Points on a hilly landscape, in no order, each with its height.
A ball rolls from a point to the lowest of its 2 nearest points, and stops where none of them is lower. Distance is the straight distance between rows; heights are no part of it.
Z_180: [ 12  -2  18  -1 -21 -19 -13  18   3   2 -15   9 -13  18   1  -2  11  13
 -14   3]  height 368
Z_360: [-11  16  -8  19  13  18   2  10  12  35  -6   3  12 -15   6   4  -5 -20
  -3   0]  height 814
Z_770: [ 22   5   2  12   6 -14  -2  28   6  -3  -4  -8  -8  25 -12 -16   2  -5
  -3  14]  height 307
Z_275: [ -2   8  -5 -11  18  31   6 -10  19  24  14   8  18 -20   9  31   5 -11
   4  -3]  height 222
Z_377: [ -7  17  37  17  -9 -10  -9 -11  -8   6   4  24 -20 -16  14  10 -14  48
 -13  -8]  height 291
Z_208: [ 31   9   6  17  18  14  -1  14 -15 -24  26   1 -10  35 -15 -12  25   5
 -18  16]  height 721
Z_668: [ 38  -3   4  19  32   0   7  17   1 -26 -10 -22  22  25 -19 -27 -23   7
   7  15]  height 594
Z_129: [ -5  -3  25  -7  -6  -7  -7  23  -2  -4  -8  -4 -29   7  14  -4 -13   6
  -5   9]  height 410
Z_518: [-27 -19 -27  -9  -9  -5  17 -10  -3 -25   2  21   1   4   7   2  12 -18
  -9  -7]  height 783
Z_503: [-10  -8 -17  -4  36  14  34 -17  17 -13  23  15  17  -8   9   9  -4  -5
   0  -4]  height 278
Z_552: [ 23  10  16  34  10  13 -13  14  -9 -12  -3 -21  33  16  -7 -35 -37 -11
   2  20]  height 611
Z_671: [-20 -27  -8   2 -24  -7  -6 -48 -27   9  -7   2   7 -37   7  -4  15   8
  19 -11]  height 275
Z_703: [-17  19  21  -3 -16  12 -19  -7  17  25   3  -4 -16 -39  -1  16  -9   8
   0 -13]  height 370
Z_561: [ -2 -21 -24 -31 -26 -29   2  -8 -13  -4  -5 -11  10   2  -5  -8  10  -7
  14 -16]  height 304
Z_679: [ -2  27  13  -7   0  18 -19   3  12  33  11  -1   6 -43   7  26   4  -3
  -3 -17]  height 376
Z_456: [  1   9  16   4  15  10 -17  20 -26 -32  23  -5 -35  18   0   2  29  -4
 -18  10]  height 301
Z_820: [ -8   2   6 -11  -7  10   2 -22   1  23  19  14  16 -43   6  28  15   7
   6 -14]  height 285
Z_74: [  8  31   3   2  17  28 -17   8  20  42   8 -12   6 -30   2  11  -9  -1
  -7  -2]  height 385
Z_88: [  9   6 -13   8  24  14  12  12  17  19 -21  -6  26   4 -11  -7 -19  -3
  12  14]  height 248
Z_257: [-11  -1 -12   4 -13  -7  11   8   9  12 -15   4  -2  -1  -4   4  -1 -16
   5  -3]  height 808
Z_61: [-24  -3 -14   4  16   7  25   3  10  -5  -2  -7  -4 -18   3   5 -12 -25
  17 -13]  height 357
Z_304: [ -4  -7   3  -6   0  28  13  23  19   8 -19  -3  12  -3   9  -6  -9 -16
   7  -5]  height 461
Z_401: [ 14   2  -9  -4 -10 -10  -3  29   9 -15  -5 -10  -7  14 -25 -14  23 -16
  -2  -4]  height 355
Z_724: [ 14   5  15  16  24  32   5  14 -11  -3   4  -6  -8  16  25 -15 -33  12
 -13  17]  height 323
Z_762: [-15   1   3 -14  13  17   4 -19   6   8  28  20  11 -27  20  28  16  -6
  -5  -5]  height 253
Z_677: [-31 -17  -8  -6  -8  -8  15 -20  -7   2   8  26   9 -12  19   9  15  -9
  -2  -5]  height 805
Z_681: [ -1  -9   6 -24 -26 -16 -18  17   1 -25  -5  -9 -21  11 -18  -7  18   2
  -7   4]  height 384
Z_868: [-14  -8  16 -12 -36 -22 -23   6  -7 -17 -16  -8 -23  -6  -7  -1   4  11
   0   8]  height 386
Z_439: [ 38   3 -11  -8  12  -5  -5   8  14 -22   2 -24   3  37 -28 -21   3  -4
   6  -2]  height 684
Z_138: [ -8   2 -13  18   8   4  11  17   8 -12 -13 -14  -7  -2  -8 -10 -11 -37
  16  -8]  height 391
Z_37: [ 34   1  -7 -14  15 -18   4   3   3 -18   8 -12 -13  41 -11  -9  -1  16
  -1   8]  height 699
Z_528: [ -1   0 -20  -9  22   1  19  -8  14  18 -16  -2  25   6  -2  11  -8  -9
  16   3]  height 202
Z_295: [ 21  -8   6 -27  -9 -31  -7  -3  -2 -10   5  -8 -17  29   0  -4   3  17
   2   3]  height 713
Z_605: [-20  -8 -14 -14  17   9  27 -18  12  -2  21   4   2 -25   7  14  -4 -10
  16  -8]  height 326
Z_20: [ -5 -16   2 -25 -20 -27   3  -1   0  11 -11 -10   1  -4   6  -3  -1  -2
  20  -5]  height 272
Z_535: [-20   7 -13  13   1  -3  13  -4   3  27   0  17   7 -17   6  14   5 -18
   2  -2]  height 811
Z_42: [ 12  -7   3 -19 -43 -25 -21  -9  -4 -14  -9   3 -15  15 -14  -5  12  24
 -14 -10]  height 362
Z_454: [  4  19  19   6  14  12  -6  11  13  33   5   0 -13 -13  10   1 -21  28
 -17   5]  height 138
Z_83: [ 18   0   1  21   4  16   5  18  13 -11 -13 -18   7  17 -10 -22 -23 -17
  10   5]  height 532
Z_823: [-26  -8  -8 -17 -12   8   9 -29   6   9   9   3  -3 -27   4  21  -1 -11
  15  -9]  height 350
Z_79: [  0   0 -21   2  46  30  26 -16  16   0   5   7  35  -5  -1  13 -10  -9
   7   4]  height 225
Z_542: [-35 -15   3   4 -26  -9  -4 -26 -17   3  -7  23   9 -28  13  12  21  -4
   1 -10]  height 812
Z_570: [ 34   7  14  29  23  16 -10  18 -27 -23  21  -9  14  34  -5 -22   4  -3
 -15  24]  height 697
Z_825: [ -9   0  -1 -10  35   0  11 -20  23  -3  41  24  13  -8  14   2   4  11
 -13  15]  height 525
Z_365: [ 12  10   3  30   8  29   2   7   7   4  -7 -22  27   4  -6 -24 -38 -18
  10   9]  height 568
Z_161: [ 14   2 -25  -5 -19 -17   5  -4  14  17 -20   7  11  21 -14   3   0   3
  -2   1]  height 401
Z_123: [-23 -20  -4 -14  11  -7  19 -25   8 -10  37  29   6 -16  18  -7   3  12
 -12   7]  height 473
Z_741: [ 14  10   2  17  31  -4   3  19 -33   7   4   6 -10  22  26   4  -6  12
 -19  16]  height 393
Z_573: [-20  -1  14 -14 -28   4 -10 -32  11  15  -6   1  -9 -31   0  19  -2   7
  13 -14]  height 363
Z_179: [-18  -9  15  -9 -15   9 -11 -34 -11  13  13   1   8 -57   9  16  15   7
  20 -14]  height 305
Z_958: [  8  -4  22  -2 -29 -23 -15  -4 -12 -19  -6  17 -22  13  -2   3  12  31
 -18  -1]  height 339
Z_527: [ 18   8   2  18  21  21   0  12 -38 -27  22 -10 -23  26  13   7   5 -11
  -8   9]  height 164
Z_607: [-10  10  27  16 -31 -13 -13  -9  10  18 -15  18  -6 -17  -4   5  -3  24
  -2 -14]  height 420
Z_804: [-20  -7  23 -11 -35 -11 -17 -16   3   5 -18  -5 -17 -20   0   5  -8  17
  10  -3]  height 371
Z_323: [ -9  10  21   5  -8  -9  -6   5   5  25   4   3 -27 -18   7  -2 -19  24
  -7   1]  height 192
Z_325: [ 35  -5 -13  10  21   0   9  15   8 -25 -20 -26  35  22 -27 -21  -4 -10
  13  -5]  height 655
Z_601: [-22 -25 -33 -20 -35 -22 -15 -24 -31 -24  -1  -6   5 -10 -10  -3  21 -10
   7 -12]  height 396
Z_532: [ 35   9  20  28  12   7 -13  19  -8 -28  10 -25  23  26 -16 -32  -7 -13
   1  13]  height 658
Z_751: [ -2  -6  -3 -30 -26 -22 -26   2  -8 -34  13 -17 -24   4 -32 -15  21  19
  -9   3]  height 400
Z_890: [ 13   7  18   8  11   1 -17  21  -9 -21  10 -12 -32  26   3  -9   4 -10
  -8  13]  height 364
Z_306: [  5  15  20  15  16  28  -4  10  -3  17   5   6 -19   6  27  -4 -25  24
 -26  10]  height 216
Z_160: [ -9 -19   0 -14 -29 -17   3 -25 -10  21  -8   1  11 -23   2  -3   5  10
  18 -12]  height 251
Z_920: [ 15 -12  -9 -31 -11 -20   6   6  11 -14  -7 -18 -10  21 -10 -11  -6   3
  11  -7]  height 723
Z_999: [ 11   0  10   0  17 -23   7  23 -19   5   3   5 -15  15  15  -1  -7  23
  -9  15]  height 472
Z_430: [ 13  12   2  11  21  21  -3  10 -36 -18  24  -3 -18  19   0  15  39 -10
 -13  -2]  height 258
Z_109: [-40  -1  -9   3 -16  -5  -5  -6   0   1 -10  -4 -19 -19  -1  14  -2 -25
   8   2]  height 454
Z_341: [-15  -1 -13  15  25  12  18  -6   9   8   8  32  23   1  16  10  10 -11
 -13   8]  height 822
Z_676: [ -7   4  26  -3   6 -10 -18  16 -20 -20   4  -6 -39  17  19   6   2   2
 -11  10]  height 415
Z_308: [ 13  15   9  19  17  38  -2   9  18  25  -4 -13  19   0  -1 -18 -34   0
   0  15]  height 585
Z_196: [  5  12  24  15 -15 -24 -14   8   7  20 -17  20  -1   7   4   3  -4  27
  -9  -1]  height 399
Z_667: [-13  -9 -18 -28 -38 -28 -31 -15 -16 -22  -2 -21  -7  -4 -25  -6  25  -8
   9  -8]  height 342
Z_424: [ -6  -1  17  -6  -2   9   3  25  13  19 -12  -6 -10  -5  12  -8 -16   3
  -1   3]  height 440
Z_600: [ 11  13   2   5  13  -9  -2   2 -40 -13  22   7 -26  16   2  27  34   2
 -12  -4]  height 280
Z_232: [-17 -22   2  -5  -3  -4   4 -44  -9   2  31  29  15 -26  18   0  18  19
  -9   0]  height 381
Z_568: [ -6  -5   7 -23  -1  -3   7  -1  15  28 -12  -4  11  -9  12   7  -4   0
  19  -4]  height 294
Z_816: [-16 -20   0   8 -12   0  -3 -56 -23   7  14  21  15 -39  16   2  25  17
   7 -15]  height 313
Z_431: [  0   7 -13   6  22  43  17  -5  20  11   4  -2  21 -10   1   9 -10 -18
   8  -1]  height 193
Z_863: [ -3  -4 -32 -17  -1 -19  16 -22   3  19  -9   7  24   5   1  11   0  -2
  12  -6]  height 147
Z_71: [ -7   7  24  11  -8 -18  -6   2 -17   2  -1  15 -33   1  13   9 -11  29
 -13   3]  height 243
Z_700: [-12   9 -23  22  27  11  12   4   3  21  -9  16  32   0   7   6   2 -23
   0   9]  height 817
Z_115: [  3  -8 -10 -32 -25 -39 -16   4  -8 -11   6 -18  -6   4 -20 -15  23  -4
  11 -12]  height 328
Z_464: [ -5  13  12   5 -23   8  -4  -9  23  30 -13  16   7 -18  -6  20   2  14
  -5 -13]  height 430
Z_120: [  6   7  -5   5  -2  17   7   5  24  34 -18  14  19  -7 -10  11  -3  13
  -6   5]  height 442
Z_709: [  3  12  17 -18   6   9  -6   6  20  40  -6  -2  16 -22   8  13  -4  14
   5  -4]  height 311
Z_77: [-25  -2 -10  -9 -13 -19  -7   7   3 -17 -13 -18 -22  -9 -16   2  -2 -25
  17   2]  height 441
Z_78: [  7  -3  -9  34  14  21  16  11   6 -21 -15 -15  21   3  -7 -15 -18 -36
  15 -11]  height 462
Z_311: [-19 -13 -24 -12 -28  -7   5  -5  -1 -12 -13   6  -5  -4 -10   7   9 -15
   1  -8]  height 803
Z_831: [ 19  14  -1  15  22  -3   1   9 -41  -1   2   8 -11  24  21  27  16   4
 -12   1]  height 317
Z_956: [ 14   3  -2  11  14  -4   7  25  10  15 -17  -3   6  12  -6 -14 -15   8
   0  17]  height 197
Z_511: [  8   3  -8 -22 -15  -2 -18  15  13 -27   8 -14 -16  21 -34 -19  32  -4
 -11  -8]  height 369
Z_332: [-12 -16 -27   8  18   7  30  -7   7 -35   3  16   8  10   7  -4   1 -17
  -9 -10]  height 739
Z_245: [ 14  16  13  24  32  26 -11   9  -4  14  -6 -16  23  10   6 -30 -45   8
  -6  26]  height 597
Z_784: [ 27   0   9  17  28  11   8  19  -8 -13  -1 -11   2  26   4 -20 -28   9
  -1  21]  height 470
Z_526: [  6 -12 -37  -2   3   7  24  -3   8 -28 -10   0  16  19  -9  -2   1 -25
   1 -19]  height 696
Z_453: [  3  -4  -9 -10 -41 -22  -7 -12   6   7 -16   6  -6  10 -13   2   0   7
  -3 -10]  height 380
Z_562: [ 26  -2 -27   0   4  -1   9   9  14 -24 -11 -19  13  23 -25 -13   4 -21
  10 -16]  height 673
Z_182: [  4   1  14   9 -11  -9  -4   7 -23 -20   2  18 -34  17   7  16   9  21
 -22   5]  height 298
Z_543: [-12   6   2   5  -5  -2  -9  19   9 -15 -12 -20 -30   2 -10  -9 -14 -26
  11   4]  height 422
Z_382: [-10 -18 -23 -16 -12 -13  17 -35  -7  19   5  12  23 -16   7   7   7   9
  11  -8]  height 212

Where does a ball stop that starts at each point below?
Z_123 -> Z_863
Z_464 -> Z_71
Z_332 -> Z_454
Z_295 -> Z_454
Z_703 -> Z_431
Z_868 -> Z_431
